Each row is a point on a landscape with many valleys, with its height.
From any point a ball rolls to the lowest of the 2 points nearest to it. It stops when none of these is lower. Distance is the straight distance between rows; heights are no part of it.
k742 height 160: [127 187 137 120 146 118 105 137 150 125  91  96 123 129 141 154 145 157
  88 155 216 161  82  96 153  49  93 174 117 149 114 105 116 131]
k791 height 250: [133 156 126 107 111 158 136 149 171 129 109  87 128 130 145  89  79 148
 115 155  55 172 162 125 198  94 140 101 141 135 104 158 137 119]
k286 height 227: [125 100 124 153 126 108 149 167  86 146 162 145 118 130 134 136  68 117
 134 117 100 109 134 119 170 128  74 128 150 151 144 147 113 166]
k801 height 552: [101 113 137 139 139 112 120 171 111 132 174 158 130 159 133 126  84 129
 158  81 158 119 110 113 166 105  42 128 167 173 161  92 156 143]
k686 height 439: [ 53 120 130  77 109 149 138 178 151 137 131  99 140 123 125  96 146 119
 144 124 179 170 126 117 151  97 103 171 133 185 154  87 196 136]
k309 height 237: [115  68 154 117 127  80 123 154  42 138 138 153 115 145 122 161  76 114
 103 148 151 102  76 116 107 161 112 185 119 142 161 118 106 162]
k615 height 493: [102 150 143 134 159 109  87 106 132 154 143 147 113 118 125 127 175 122
 124  85 187 152 109 135 123 110  47 150 125 135 135  67 162 142]
k856 height 194: [162 108 134 177 130 114 179 158 103 126 149 139 107 154 187 140  41 114
 120 121  92 104 119 100 166 114 122 142 139 140 123 149  76 167]
k884 height 65: [123 147 164  81 139 125  78 145 131 132 101 112 124 111 117 150 106 156
  85 150 137 154  99 123 150  94 100 160 120 117 139 113 128 132]
k871 height 260: [118 174 108 135 147 150 120  88 164 120  73  99 143 118 115 124 173 141
 105 164 187 160 124 136 121  92 117 113 112 108 101 141 124 103]
k262 height 209: [149  78 169  98 130  85  83 114  61 150 139 178 102 143 119 147  71 153
 101 146  98  81 127 130  79 180 157 131 112  82 151 105 150 115]
k400 height 398: [157 113 113  80 108  76  62 140  92 133 121 134 116 133 120 126 105 164
 100 127 125 100 137 131  48 163 227 132 116 107 172 104 151  80]
k714 height 161: [ 87 107  91 109 103 155 153 123 162 139 123  93 169 107 125  94 152 118
 157 139  86 144 170 147 145 120 151 112 129 147 120 146 182 137]
k570 height 203: [148 219 168 151 183 181 101  72 139 115 115 131 116 119 108 126 182 146
 133 131 105 168 122 158 131 108  97 101 134  79  93 148  94  80]
k886 height 560: [ 88 151 124 132 126 135 143 128 212 146 135 110 107 109 129  98 219 113
 166 120 184 200 133 113 163  94  97 133 146 152 100  98 156 136]
k308 height 402: [127 164 153 126 165 123  77 111 133 123 137 117  98 129 128 124 164 139
 128  97 101 176 146 159 175 117  72 109 131 115 109 102 137 112]
k997 height 724: [140 143 126 113 111 136 147 162 155 117  90  87 150 130 131 148 133 141
  80 159 171 143  97  99 145  88 141 154 105 164 105 152 111 139]
k469 height 650: [104  96  77 175 139 120 186  90 151 153 126 150 153 101 106 142 186  89
 174 111 151  64 137 147  73 160 122 125 139 174 115 145 134 137]
k889 height 403: [113 165 139 149 137 151 131 129 192 114 125 122 110 109 150  99 177 112
 155 103 118 194 142 138 182  92  87 115 141 140  95 131 118 115]
k578 height 510: [195 125 141 176 145 116 145 103  96 122 131 184 114 147 104 171 124 121
 115 118 143  65 102 107  63 165  94 116 114 117 142 159  74 142]
k227 height 172: [146 178 137 139 167 205 148 111 195 110 106 105 153  99 116 115 166 122
 166 143  90 172 135 130 159  94 144  92 139 107  94 166  94 100]
k59 height 371: [107 159 132 123 133 170 135 126 218 122 111  88 130 102 149  87 190 124
 151 137 113 198 143 133 189  79 122 111 142 136  88 142 122 109]
k156 height 277: [103  90 146 127 148  71 104 132  56 146 117 149 131 131  99 168  93 125
 106 146 181  93  75 131  80 168 108 195 116 159 167 100 124 161]
k393 height 323: [139 184 152 127 169 179 100 114 153 110 127  98 113 121 117 105 178 142
 138 115  79 184 151 166 185 112 130  81 131 101  94 152 133  90]
k425 height 706: [118  80  69 156 145 174 210 112 170 132 126 137 171 100 138 141 181  69
 174 127 122  83 145  98 121 137 178 117 134 168  97 143 112 161]
k319 height 528: [112 107 149 132 130 123 139 185 108 127 159 160 136 179 155 120  71 134
 156  83 174 123  83 133 171  97  55 142 186 194 173  76 161 135]
k455 height 585: [102 108 112 153 125 109 169 129 127 141 154 136 133 112 125 144 144  88
 154 112 134  98 141 124 132 132  92 137 135 182 121 136 137 163]
k596 height 339: [194 157 175 107 128 168 115 119 141 103 124 124 118 130 110 121 106 147
 117 137  78 139 152 127 125 126 137  87 112  79 135 165 106 104]
k690 height 735: [154 148  97 135 120 144 183 160 181 123 104  82 168 140 144 167 155 125
 106 158 169 147 104 102 164  77 153 148 119 177  81 143  99 139]
k333 height 481: [ 96 138 129  87 107 138 149 172 164 131 105  93 149 118 144 128 134 127
 108 140 163 163 126 113 176  65 123 162 139 175 119 132 133 138]
k196 height 296: [147 102 150 105 108 111 123 125  81 146 136 142 107 150 142 127  72 143
 108 153  73 111 144 119 131 159 156  93 118  88 136 148 126 136]
k65 height 476: [129 158 148 158 154 111  95 114 145 131 171 145  89 133 150 123 169 139
 149  70 163 163 100 121 169 101  33 127 152 138 146  92 121 134]
k26 height 526: [107 162 123 118 123 143 150 144 206 123 113  89 129 121 153 109 194 127
 134 135 193 187 125 100 181  53 116 155 135 170  93 121 140 122]
k401 height 435: [131 153 156 128 175 116  41 109 108 133 153 133  96 116 122 137 162 138
 120  97 131 167 119 161 162 130  43 119 143 112 126  75 153 132]
k229 height 155: [106 184 127 159 157 149 111  89 160 133 122 129  91 125 140 117 213 127
 137 120 162 205 116 129 133 102  64 137 138 105  89 106 118 106]
k339 height 468: [175 106 162 155 124 111 140 109  83 111 140 174 112 141 115 153 101 110
 109 125 104  67 121 114  77 166 101 107 108  99 146 151  91 140]
k193 height 457: [114  90 133  92  79 108 123 121  91  97 110 126 140 156 134 135 101 137
  91 164 163 100 106 102  87 167 187 152  85  93 143 126 115 105]
k588 height 69: [120 118  99 103 102 155 128 122 148 134 122  99 168 120 118  94 138 152
 132 131  87 127 187 168 115 128 186 102 131 136 124 146 189 121]
k482 height 127: [151 155 150 103 126 162 106 129 168 121  93  93 139 113 128 120 126 159
 106 136  87 165 146 143 171  90 120  97 114 115 110 156 113 115]
k233 height 454: [184 158 142 190 169 164 152 118 160 126 119 144 135 114 129 146 139 121
 143 114  96 117 126 113 157 107  85 108 128 139 119 165  66 134]
k511 height 463: [126 158 143 141 167 109  64 107 127 143 175 156  92 130 128 133 168 133
 138  69 148 167 109 136 142 126  26 140 134 118 143  62 131 137]
k438 height 146: [106 160  68 122 127 110  81 112 148 157  80 124 164 103 109 127 167 159
 124 138 205 121 136 152  44 136 183 114 122 122 149  97 158  64]
k398 height 673: [111 120 105 169 148  71 160 101 102 154 138 168 135 116  99 160 166  97
 140 104 194  81 110 143  95 142  68 169 126 185 133 116 150 164]
k744 height 746: [162 100  73 160 139 179 210 113 130  89 140 138 142 125 144 140 125  72
 151 111 103  72 134  83  94 159 180 117 127 113 113 147  69 159]
k629 height 501: [162 126 111 180 142 104 152  99 113 130 121 168 131 137  99 167 141 122
 117 123 166  58 117 114  62 162 105 119 117 132 137 142  99 139]
k392 height 170: [120 126 117  90 111 153  95 115 122 142 120  97 144 143 121  78 114 166
 122 125  86 142 191 178 150 142 197  94 143 131 118 147 212 110]
k577 height 525: [159 138 145 111 126  99  66 104 128 105  82 136 133 133  97 158 107 157
  80 153 175 102 101 115  56 146 158 123  93  65 156 100 130  87]
k120 height 367: [105 121 105 125 134 112 133 156 138 142 180 143 117 139 129 104 127 116
 184  86  93 131 172 139 190 131  61  91 165 158 118 111 161 138]
k948 height 267: [129 191 157  94 159 143  68  93 146 118  81  89 116 118 118 128 154 176
  85 163 149 180 101 147 138  85 114 128 110  76 111 116 113  99]
k525 height 490: [ 72  99 121 106 105 112 149 189  72 148 154 132 124 140 140 119  77 105
 144 129 145 123 126 133 150 120  87 159 163 184 172 101 165 155]
k414 height 372: [148 103 137 134  84 144 175 161 126 125 134 103 134 159 197 100  43 116
  99 161  79 126 102  99 169 115 173 130 120 119 100 160  96 149]
k996 height 340: [142 158 141 137 160 133 105 145 146 113 137 121 109 128 142 110 119 137
 148  95  47 172 175 155 213 124  91  74 164 122  95 141 111 114]
k669 height 544: [ 83 149 120 118 120 136 157 134 216 128 107  87 134 110 137 104 209 112
 161 142 172 192 128 121 167  77 121 137 133 150  85 134 160 127]
k182 height 407: [148 115 145 115  68 159 169 156 122 103 127 106 130 149 192  99  74 109
 106 172  78 122 110  89 150 136 185 120 109  69 114 161 105 136]
k938 height 716: [123 132 127 108 116 114 145 159 122 116  98  94 158 145 121 168 117 131
  76 169 191 142  83 103 131 120 139 171  95 165 121 130 104 137]
k628 height 354: [165 111 124 113 122 109  83 116  77 142 142 148 104 126 112 108  91 159
 117 107  88  92 188 156  80 174 216  92 153 105 149 134 166 112]
k235 height 452: [137 100 104 157 119  96 158 104 101 121 122 150 136 145 109 169 138 116
 106 127 180  50 109 120  56 184 142 140 105 138 142 129  95 116]
k562 height 534: [ 89 131 110 112 135 138 134 167 206 131 170 119 102 139 136  88 163 122
 172  87  98 188 161 132 204 123  98  88 150 149 102 109 146 124]
k632 height 63: [128 113 133 156 129 111 177 199  82 122 167 135 117 186 168 150  41 125
 118 121 153 119  97 116 157  96 114 177 163 178 157 122 102 163]
k106 height 236: [153 179 157  75 150 162  77  94 159 105  80  96 126 121 110 121 148 179
  94 159 120 167 123 154 124 105 136 112 107  86 120 142 115  95]
k532 height 362: [143 161 157 110 164 156  83 118 132 124 118 113 110 119 107 126 139 148
 126 116  83 163 155 169 175 122 112  91 138 114 102 141 140 107]
k708 height 157: [122 203 156 170 172 169 108  81 154 122 111 132 105 117 132 115 205 130
 144 135 115 199 114 146 144  99 101 110 140  90  75 144 104  81]
k693 height 374: [169 120 148 172 154  80 113 135  95 132 167 172 108 132 135 172  72 131
 115  87 130 106 100 116 154 101  31 140 155 165 161 143  97 166]
k813 height 499: [117  87  57 140  78 184 178 131 149  92 155 105 165 128 151  92 131 109
 145 157  94 113 150 104 102 158 241 132 125 103 143 140 113 151]
k828 height 401: [103  87  92 150  94  84 132 117  89 120 127 147 128 137 123 160 117 132
 117 126 171  61 115 124  32 179 185 137 101 133 157 113 101  97]
k700 height 282: [130  85 153 128 136  86 111 155  49 150 152 163 112 144 126 167  44 120
 105 131 120 124  87 109 128 151  83 168 127 133 160 128 118 162]
k132 height 135: [125 106 139 144 141 100 167 183  72 142 171 143 122 153 143 168  82 110
 116 109 169 111  87 119 139 112  86 178 158 198 160 117 110 170]
k374 height 312: [174 120 128 103 116 141  94 117  99 129 131 127 107 140 106 107  96 166
 103 127  83 115 188 157 107 155 209  87 137  94 143 151 171 117]
k379 height 196: [112  83 135 117 129  96 156 179  48 147 144 134 129 156 136 160  80 108
 119 132 167 114  83 118 122 142 115 203 135 164 167 117 110 174]
k515 height 537: [157 127 151  83 106  98  63 118 126  93  94 121 138 145 114 155 102 160
  74 162 146 115 105 119  70 150 196 135  90  68 150  99 143  80]
k887 height 519: [ 90 141 128 149 143 103 108 102 166 153 146 157 104 118 109 125 209 112
 156  88 191 163 128 137 131 118  55 152 129 140 130  87 153 145]
k382 height 324: [168 115 135 145 109 151 168 156 127 121 121 123 128 138 172 113  82 121
 112 144  75 116 115  97 153 118 141 115 122 123 111 161  87 145]
k29 height 208: [145  86 156 125 133  78  95 116  77 131 122 166 123 145 105 176 104 136
 102 144 140  81  91 128  76 167 119 155 103 109 153 118 118 134]
k506 height 235: [163 182 140 170 171 189 138 125 192 114 105 116 148 106 139 120 145 129
 151 118  82 158 132 119 173  93 112 107 144 126  86 164  73 117]
k705 height 419: [174 117 149 130 128 133 138 123 117 127 120 155 127 130 119 134 103 126
 121 121  94  92 133 126 111 143 115  94 117 101 140 163  95 141]
k663 height 543: [ 92 141 114 144 131 125 139 112 189 150 126 133 123 109 124 112 208 111
 157 115 190 174 129 138 132 111  85 135 128 141 103 110 161 133]
k847 height 145: [ 98 106 123 124 124 102 130 155  75 160 164 148 114 130 118 134  73 129
 135 133  93 107 146 131 155 136  84 113 142 143 145 128 157 158]
k275 height 486: [ 70 127 143 102 144 144  97 150 188 147 176 115 104 140 135  93 184 150
 143 103 162 193 118 137 172 114  87 113 140 157 146  53 169 125]
k499 height 344: [138 128 125  97  93 170 137 135 149 118 109  99 141 130 121 111 111 144
 105 163  74 130 152 131 126 120 173 105 110 101 134 163 133 121]
k731 height 226: [128 107 125  77 112 131  81 125 112 151 103  95 134 122 120 100 111 174
 107 132  99 134 169 174 122 134 205 108 130 122 131 135 198 123]
k299 height 307: [ 68 100 102 115  96 126 168 163 141 152 150 104 140 124 137  81 121  94
 169 122  96 141 182 120 176 130 109 114 150 177 127 121 186 146]
k576 height 299: [113 176 137 126 138 172 109  90 185 113 101  87 140 101 122 109 202 137
 139 147 126 193 137 165 143  98 133 107 120 104  81 138 142  86]
k639 height 509: [ 91 103 136 117 121 129 136 199  93 128 155 142 129 165 149 122  72 120
 143 115 173 124  97 133 155 106  82 169 183 195 183  88 162 145]
k458 height 428: [116 173 149 152 144 138 103 130 187 115 146 117 108 116 161 107 184 139
 133  98 145 188 123 131 175  84  75 128 159 141 109 105 114 110]
k304 height 548: [ 79  77  84 132  73 140 176 124 101 129 141 108 166 127 138 100 123 133
 140 149 124  90 124 133  98 169 208 142 116 132 140 140 121 142]
k460 height 729: [129  91  58 154 140 184 214 112 145 108 131 121 162 122 144 142 160  75
 153 130 122  80 136  91  94 160 203 117 133 137 117 154  82 162]
k31 height 397: [174 115 123 126  84 163 182 132  93  65 154 137 124 137 200 105  81  74
 139 137  90  90 137  72 132 146 188 115 126  46 121 162  71 134]
k788 height 437: [113  83 135  97  53 116 133 116  76  83 138 127 124 144 160 125  94 118
 119 156 148  93 115 113  97 167 186 150 102  79 134 136 110 109]
k823 height 264: [157 103 130 152 113 114 165 151  98 143 139 145 116 144 180 124  62 122
 118 138  72 100 129 101 157 136 118 113 129 104 121 157  85 157]
k214 height 300: [185 173 157 145 159 184 125 115 150  99 133 119 121 112  84 116 128 145
 143 125  71 137 156 131 123 123 137  85 121  84 130 172  95 108]
k815 height 427: [177 124 125 138  80 175 183 138 121  94 144 119 124 132 200  98  64  97
 132 152  71 109 120  76 157 134 190 107 117  68 111 164  91 141]
k320 height 431: [160 133  90 105  96  63  70 138  96 102 132 143 115 134 117 127 123 139
 114 118 128 110 161 119  33 156 242 124 120  90 159 112 130  66]
k642 height 399: [181 127 104 115 109  89  86 135  80 120 143 147 108 123 103 112 109 142
 118 102 105 108 184 132  48 156 232 116 140  93 149 127 145  84]
k891 height 2: [146 123 161  83 139 109  75 129 119 143  91 121 135 119 102 151 108 162
  87 162 134 132 101 132 116 120 121 152 101 107 146 118 144 134]
k167 height 238: [101  85 108 139 122  84 148 127  76 156 163 161 118 133 113 131  86 107
 161 113  72  81 154 136 138 154  71 111 154 155 146 129 151 167]
k736 height 189: [147 170 142 105 134 177 117 117 172 103  81  92 135 114 107 118 142 163
 103 155 121 162 130 130 134  93 143 100 109  98 120 161 106 111]
k451 height 298: [115 186 135 124 159 144  81  79 146 121  68 109 134 123 108 127 171 158
 103 151 166 169 113 153 116  93 102 134 114  85 105 119 133 101]
k800 height 690: [122 130 107 144 142  87 151 125  85 147 137 138 135 130 113 180 153 110
 131 119 207  93  91 130  92 137  80 186 124 197 138 121 145 164]
k775 height 116: [140  87 176  97 145  73  54 120  81 160 110 145 124 125  96 163  78 157
  99 162 121  97 108 142  96 170 144 171 117 112 153  92 160 123]
k175 height 352: [ 94  92  84 130  94  99 140 118 115 130 125 135 150 119 107 144 129 142
 121 139 155  75 121 148  50 159 192 134 103 144 153 124 130 118]
k164 height 508: [ 88 137 124 107 130 135 109 160 181 131 180 122  95 145 121  96 169 142
 157  89 132 181 149 138 189 134  75  95 149 153 135  68 163 132]
k179 height 309: [ 94 105 101 147 133 101 161 140 114 146 172 148 115 127 124 118 104 101
 176 102  74  96 175 128 171 142  75 101 159 148 132 124 144 161]
k529 height 100: [119 213 148 153 159 152  98  92 169 123 104 125 100 129 151 114 205 133
 114 119 131 216 101 125 153  84  78 134 154 109  83 126 101  92]
k510 height 192: [141 165 141 124 125 156 129 137 180 124 101 108 136 119 151 104 105 149
 129 131  72 164 150 135 190  84 114  98 145 129 111 155 100 128]
k834 height 436: [177 127 103 134  80 162 159 123 121  70 159 127 126 127 141 104 107  97
 135 135  74 113 163  95  90 151 214 114 134  66 136 161  96 120]
k733 height 553: [137 123 128 163 141 121 148 146 142 137 140 140 136 114 128 141 133 102
 140  98 119 110 135 107 158 113  68 130 138 177 127 148 105 148]
k659 height 464: [ 61 127 140  76 120 135 110 167 167 144 153 108 114 132 119  93 166 128
 154 107 166 175 136 136 162 108  88 146 129 164 145  57 188 126]
k751 height 241: [ 70  98 100 117 100 133 152 135 169 150 145  99 143 108 113  92 159  97
 171 122 110 140 173 139 154 122 132 114 132 163 111 125 191 135]
k279 height 361: [175  95 141 139  96 148 176 138  79 104 159 146 119 148 210 125  73  94
 121 138 103  83 122  79 150 154 159 124 113  67 107 159  57 140]
k176 height 469: [ 57  77 118 113 136  97 138 154  59 152 148 142 128 131 114 136 100 101
 143 122 149 111 132 141 123 137  93 163 159 179 175  83 162 156]
k259 height 453: [122 177 146 161 155 129 115 119 165 123 163 138 105 126 168 118 162 141
 129  81 168 166 103 123 176  71  51 142 159 149 120 112 110 131]
k741 height 121: [141  99 147 152 128 103 166 182  82 127 172 146 109 164 178 136  29 127
 121 127 127 120 100 102 164 112 110 167 142 151 139 143  84 165]
k312 height 48: [143 171  77 122 146  95  74 114 140 149  98 131 147 107  92 133 153 159
 121 127 190 104 146 153  24 144 193 112 121 112 164  92 134  59]
k684 height 278: [122 178 141 151 169 188 132  94 186 112 130 119 117 115 130 102 200 124
 169 117  70 195 148 162 171 133 134  76 145 100  78 146 125  89]
k284 height 682: [110 102  81 170 143 150 191 104 164 137 114 135 167 109 122 150 192  74
 176 122 144  72 139 118 107 137 143 120 136 168  99 148 135 151]
k830 height 225: [101 132  80 109 109 103  89 109 139 146  93 115 174 105 104 131 147 153
 117 137 161 113 125 170  54 131 198 122 105 140 152  98 163  89]
k569 height 158: [134  76 166 103 126  71  75 120  66 145 129 170 114 141 107 152  77 146
 100 160 130  97  75 122  91 174 137 164 103  98 156 102 138 123]
k207 height 231: [124 190 145 170 174 195 144  89 203 109 122 109 132  98 126 123 199 116
 191 128  97 181 130 138 166 108 136  92 151 101  75 157 104  84]
k78 height 207: [129 172 118 126 138 128 119 115 154 124  70  98 141 124 124 145 163 153
  90 167 203 162  89 111 142  74 112 144 108 135 104 132 118 124]
k540 height 483: [169 159 148 165 175 146 132  92 144 128 123 150 124 108 111 140 154 131
 144 114 106 128 131 136 138 121  65 102 131 113 117 162  81 127]
k866 height 206: [ 81 174 125 161 165 150 113  76 173 144 106 142  92 134 121 123 235 129
 136 116 161 218 109 154 105 117  90 137 127  75  86  98 148  91]
k624 height 482: [122 106 131 119 100 107 115 116 107 104  89 121 143 145 114 156 116 129
  92 149 187  85  90 110  63 155 159 143  89 121 141 111 119 119]
k56 height 255: [ 90 180 130 136 156 158 109  80 179 134  98 107 118 127 121 107 232 134
 142 133 144 212 126 175 119 107 127 111 119  84  75 110 154  76]
k912 height 321: [151  85 144 157 110 126 191 150  71 131 161 157 108 145 190 121  68 102
 130 138  91  87 111  97 146 152 140 114 112  85 123 156  66 158]
k142 height 395: [147  85 142 118  72 129 175 126  55  90 165 139 126 145 201 114  81 103
 145 145 150  75 114 100 146 167 176 145 113  62 117 151  70 142]
k942 height 368: [176 107 150  92 127  88  42 121 101 142 116 141 122 135  96 139 106 173
 104 136 129  82 122 147  61 159 196 129 118  93 156  91 157  88]
k587 height 470: [135 113  88 123  75 173 177 128 139  85 137  97 147 135 138 102 119 110
 125 146  83 111 151  95  98 151 215 116 111  94 132 158 109 138]
k526 height 505: [111 147 109 122 117 147 158 154 185 130 105  86 154 113 135 125 171 119
 118 147 177 161 116 105 168  66 139 152 132 181  90 140 131 139]
k695 height 353: [ 68 105 109 116 137  70 108 119 110 151 112 144 160 101  89 134 150 128
 136 122 180 103 113 162  75 142 125 175 106 171 143  77 178 129]
k351 height 274: [139 106 135 140 150  82  86 105  86 156 112 168 127 116  88 166 106 144
 114 114 145  73 104 150  61 160 122 142 110 131 158 101 137 122]
k893 height 400: [192 129 137 116  84 141 140 118  96  85 152 133 108 142 144 108  85 112
 115 139  68 112 169 101 106 154 201 108 121  50 139 156 126 110]
k12 height 417: [197 142 134 185 158 168 169 131 165 114 109 136 133 130 157 144 105 116
 137 120  89 102 121  99 151 118 130 115 128 134 106 175  61 154]
k126 height 527: [ 86  74  69 133  82 169 189 129 132 128 140 109 163 123 144 103 135 114
 146 155 101 103 146 125 112 149 210 129 112 129 130 155 130 156]
k404 height 141: [164 176  99 115 150 113  78 108 133 131 103 116 145 113  85 117 146 165
 111 126 160 118 155 161  43 127 198 101 123 101 147 106 147  77]
k221 height 306: [160 126 150 169 148 105 136 150 107 143 150 156 115 141 131 162  71 134
 118 104 104 121 115 108 165 109  58 138 148 154 141 154  87 158]
k627 height 297: [144 132 119 102  94 183 140 137 172 118  95  76 146 129 143  94 103 160
 121 159  56 163 155 121 174 105 171 102 125 119 117 170 140 129]
k25 height 313: [ 78 100 118 127 140  78 112 125  77 151 108 140 140 121  91 160 116 123
 114 136 178  85  99 149  72 163 123 181 105 170 160  91 148 143]
k655 height 392: [ 85  82 114 153 135  66 123 107  76 165 145 174 135 110 105 151 132 117
 151  97 135  63 138 153  79 157 102 144 126 173 145 101 153 139]
k264 height 288: [147 182 144 162 172 161 124 123 172 112 125 124 120 106 146 120 138 132
 153 103  68 171 150 142 199 105  93  82 160 124 102 146  82 104]
k595 height 615: [120 100  98 177 135 119 169 109 130 149 140 156 139 108 115 149 162  81
 170 106 126  76 138 131 104 154  83 122 134 171 119 145 137 153]
k648 height 338: [114 169 129 101 125 174 119 118 194 113 101  77 149 110 131  95 178 140
 135 146  99 199 145 144 175  90 142  99 130 113  95 164 134 100]
k189 height 584: [ 88 125 113 130 115 147 157 119 211 138 133 108 123  98 132  99 208  91
 188 107 126 182 160 137 160 129 128 104 131 153  93 130 163 130]
k524 height 760: [182 112  97 152 109 186 177 134 134  84 136 127 127 132 154 129 109  81
 139 126  88  92 139  70 110 146 179 114 133  89 124 153  60 140]
k231 height 358: [181 129 138 103 105 146 123 124 117 113 139 132 118 139 112 115  86 144
 112 140  70 118 162 130 101 148 186  88 128  68 145 152 146 120]
k215 height 709: [115 126 132 107 136  96 144 155  87 125 100 102 146 155 114 178 127 126
  86 157 210 124  73 112 107 131 124 183 106 174 131 119 115 164]
k589 height 702: [118 129 108 133 138  88 157 141  87 148 118 115 144 160 107 187 136 106
 110 141 212 107  90 123  93 154 108 186 108 191 127 119 111 156]
k40 height 253: [172 200 162 151 184 174 113  90 135 107 144 131 114 116  93 126 159 150
 140 119  78 155 140 160 141 126 121  78 139  81 115 165  90  93]
k978 height 373: [193 122 130 159 130 175 179 153 139 100 116 132 127 144 168 131  83 110
 126 122  82  98 123  77 136 131 156 121 113 108 104 162  63 138]
k218 height 411: [ 52 105 130  88 107 113 128 159 122 129 139 122 139 124 109 113 138  99
 145 122 178 146 121 137 124 122 103 178 140 197 163  66 201 142]
k623 height 325: [110  85 119 162 139  89 142 115  80 166 156 165 130 116 101 152 118 108
 156  98 101  65 153 151 102 156  79 119 130 158 142 134 141 154]
k433 height 384: [ 64 110 118  95 127  87 121 138 121 150 116 126 150 108  94 125 146 118
 142 126 175 129 124 150 108 124 117 178 120 188 152  87 193 137]
k982 height 518: [146 135 141 151 146 118 138 117 131 134 122 149 128 114 111 141 132 125
 134 108 102 117 142 137 153 116  62 112 138 143 118 160 105 138]
k349 height 438: [ 63  86 111 138 134  79 139 127  80 160 144 148 141 118  94 143 136  98
 156  99 157  94 121 152 100 142  88 164 133 188 152  94 174 155]
k210 height 70: [140 113 166  85 147  95  41 116  99 156 108 121 128 112  98 153  95 168
  99 146 119 114 117 163 116 147 128 162 116 109 141  90 177 125]
k702 height 376: [193 138 171 120 119 148 125 124 116 108 114 150 112 142 107 140  88 137
  97 141  99 117 130 111 101 142 131 101 106  78 134 154  95 113]
k740 height 561: [ 88 121 120 131 129 137 140 124 198 143 153 110 120 117 120  96 187 106
 186  97  93 171 178 150 186 147 106  88 144 148  96 109 172 128]
k678 height 295: [ 80 107  92 105 101 105 127 122 127 143 115 120 169 114 106 122 140 147
 140 130 133  94 129 163  66 143 195 135 110 165 144 123 165 112]
k217 height 252: [149  91 168  94 111  97 101 117  56 143 142 163  96 150 143 121  60 154
  97 156  80 107 141 132 107 172 171 114 110  77 149 129 148 120]
k779 height 434: [163 101 140 108  73 145 148 121  98 101 142 131 122 142 166 112  88 110
 111 160  83 113 132 104 120 147 180 106 110  67 136 159 108 125]
k987 height 330: [172 114 145 111 156  82  64 110  89 152 119 173 114 120  90 159 107 162
 111 109 127  75 132 150  49 167 158 127 115 104 152  94 143 108]
k251 height 388: [119 137 120 128 142 128 122 150 151 128 160 132 111 142 130  96 122 121
 163  98  65 149 184 142 213 131  86  75 170 143  99 124 140 125]
k572 height 113: [121 160 159  93 137 123  89 150 141 126  90 102 128 117 119 146 116 164
  88 150 182 162  80 114 162  67 101 177 120 139 139  95 128 144]
k478 height 460: [ 68 132 116  87  90 145 148 170 168 131 110  78 147 110 125 108 145 121
 128 135 169 168 123 113 168  84 126 168 125 181 135 116 171 130]
k932 height 387: [126 118 130  98 106 136 122 133 135 139 105 107 143 124 112 122 112 150
  98 140 104 132 137 135 140 126 134 117 111 134 128 145 137 133]
k981 height 507: [154 143 129 136 126 109 109 104 127 102  86 134 133 134 102 155 118 146
  82 147 187 102 106 116  68 147 143 128  96  95 143 116 112 106]
k630 height 646: [127 129 106 181 149 108 150  86 133 152 134 173 135 102 108 163 177  93
 157  92 166  94 133 136 111 137  59 139 126 166 119 139 139 157]
k545 height 418: [120  88 137  96  60 119 148 115  49  97 157 145 127 143 184 108  78 120
 138 163 149  91 117 105 133 173 185 159 109  66 144 148 101 124]
k223 height 271: [153 109 130  78 104 136  77 120 111 136 118 122 115 148 125  86  84 173
  95 148  98 130 169 153 119 154 223 108 134  89 138 141 194 127]
k256 height 336: [156 102 153 142 147  77 118 158  64 145 153 164 106 143 125 175  72 115
 104 106 144 104  83 112 127 132  67 155 146 157 165 135 103 166]

For each start below, name the point where the ball stops.
k886 -> k227
k515 -> k891
k629 -> k312
k339 -> k529
k320 -> k891
k65 -> k529
k319 -> k847
k801 -> k847

Call two points neighbours if one is among the 2 nearest of the other. Go from one point of each pair to the other, from neighbour to neighbour, staying as low as possible. Name the highest point that can't be avoided.
k227 / k847 -> k251
k529 / k227 -> k65
k227 / k588 -> k779
k891 / k482 -> k451
k312 / k529 -> k578
k632 / k847 -> k693
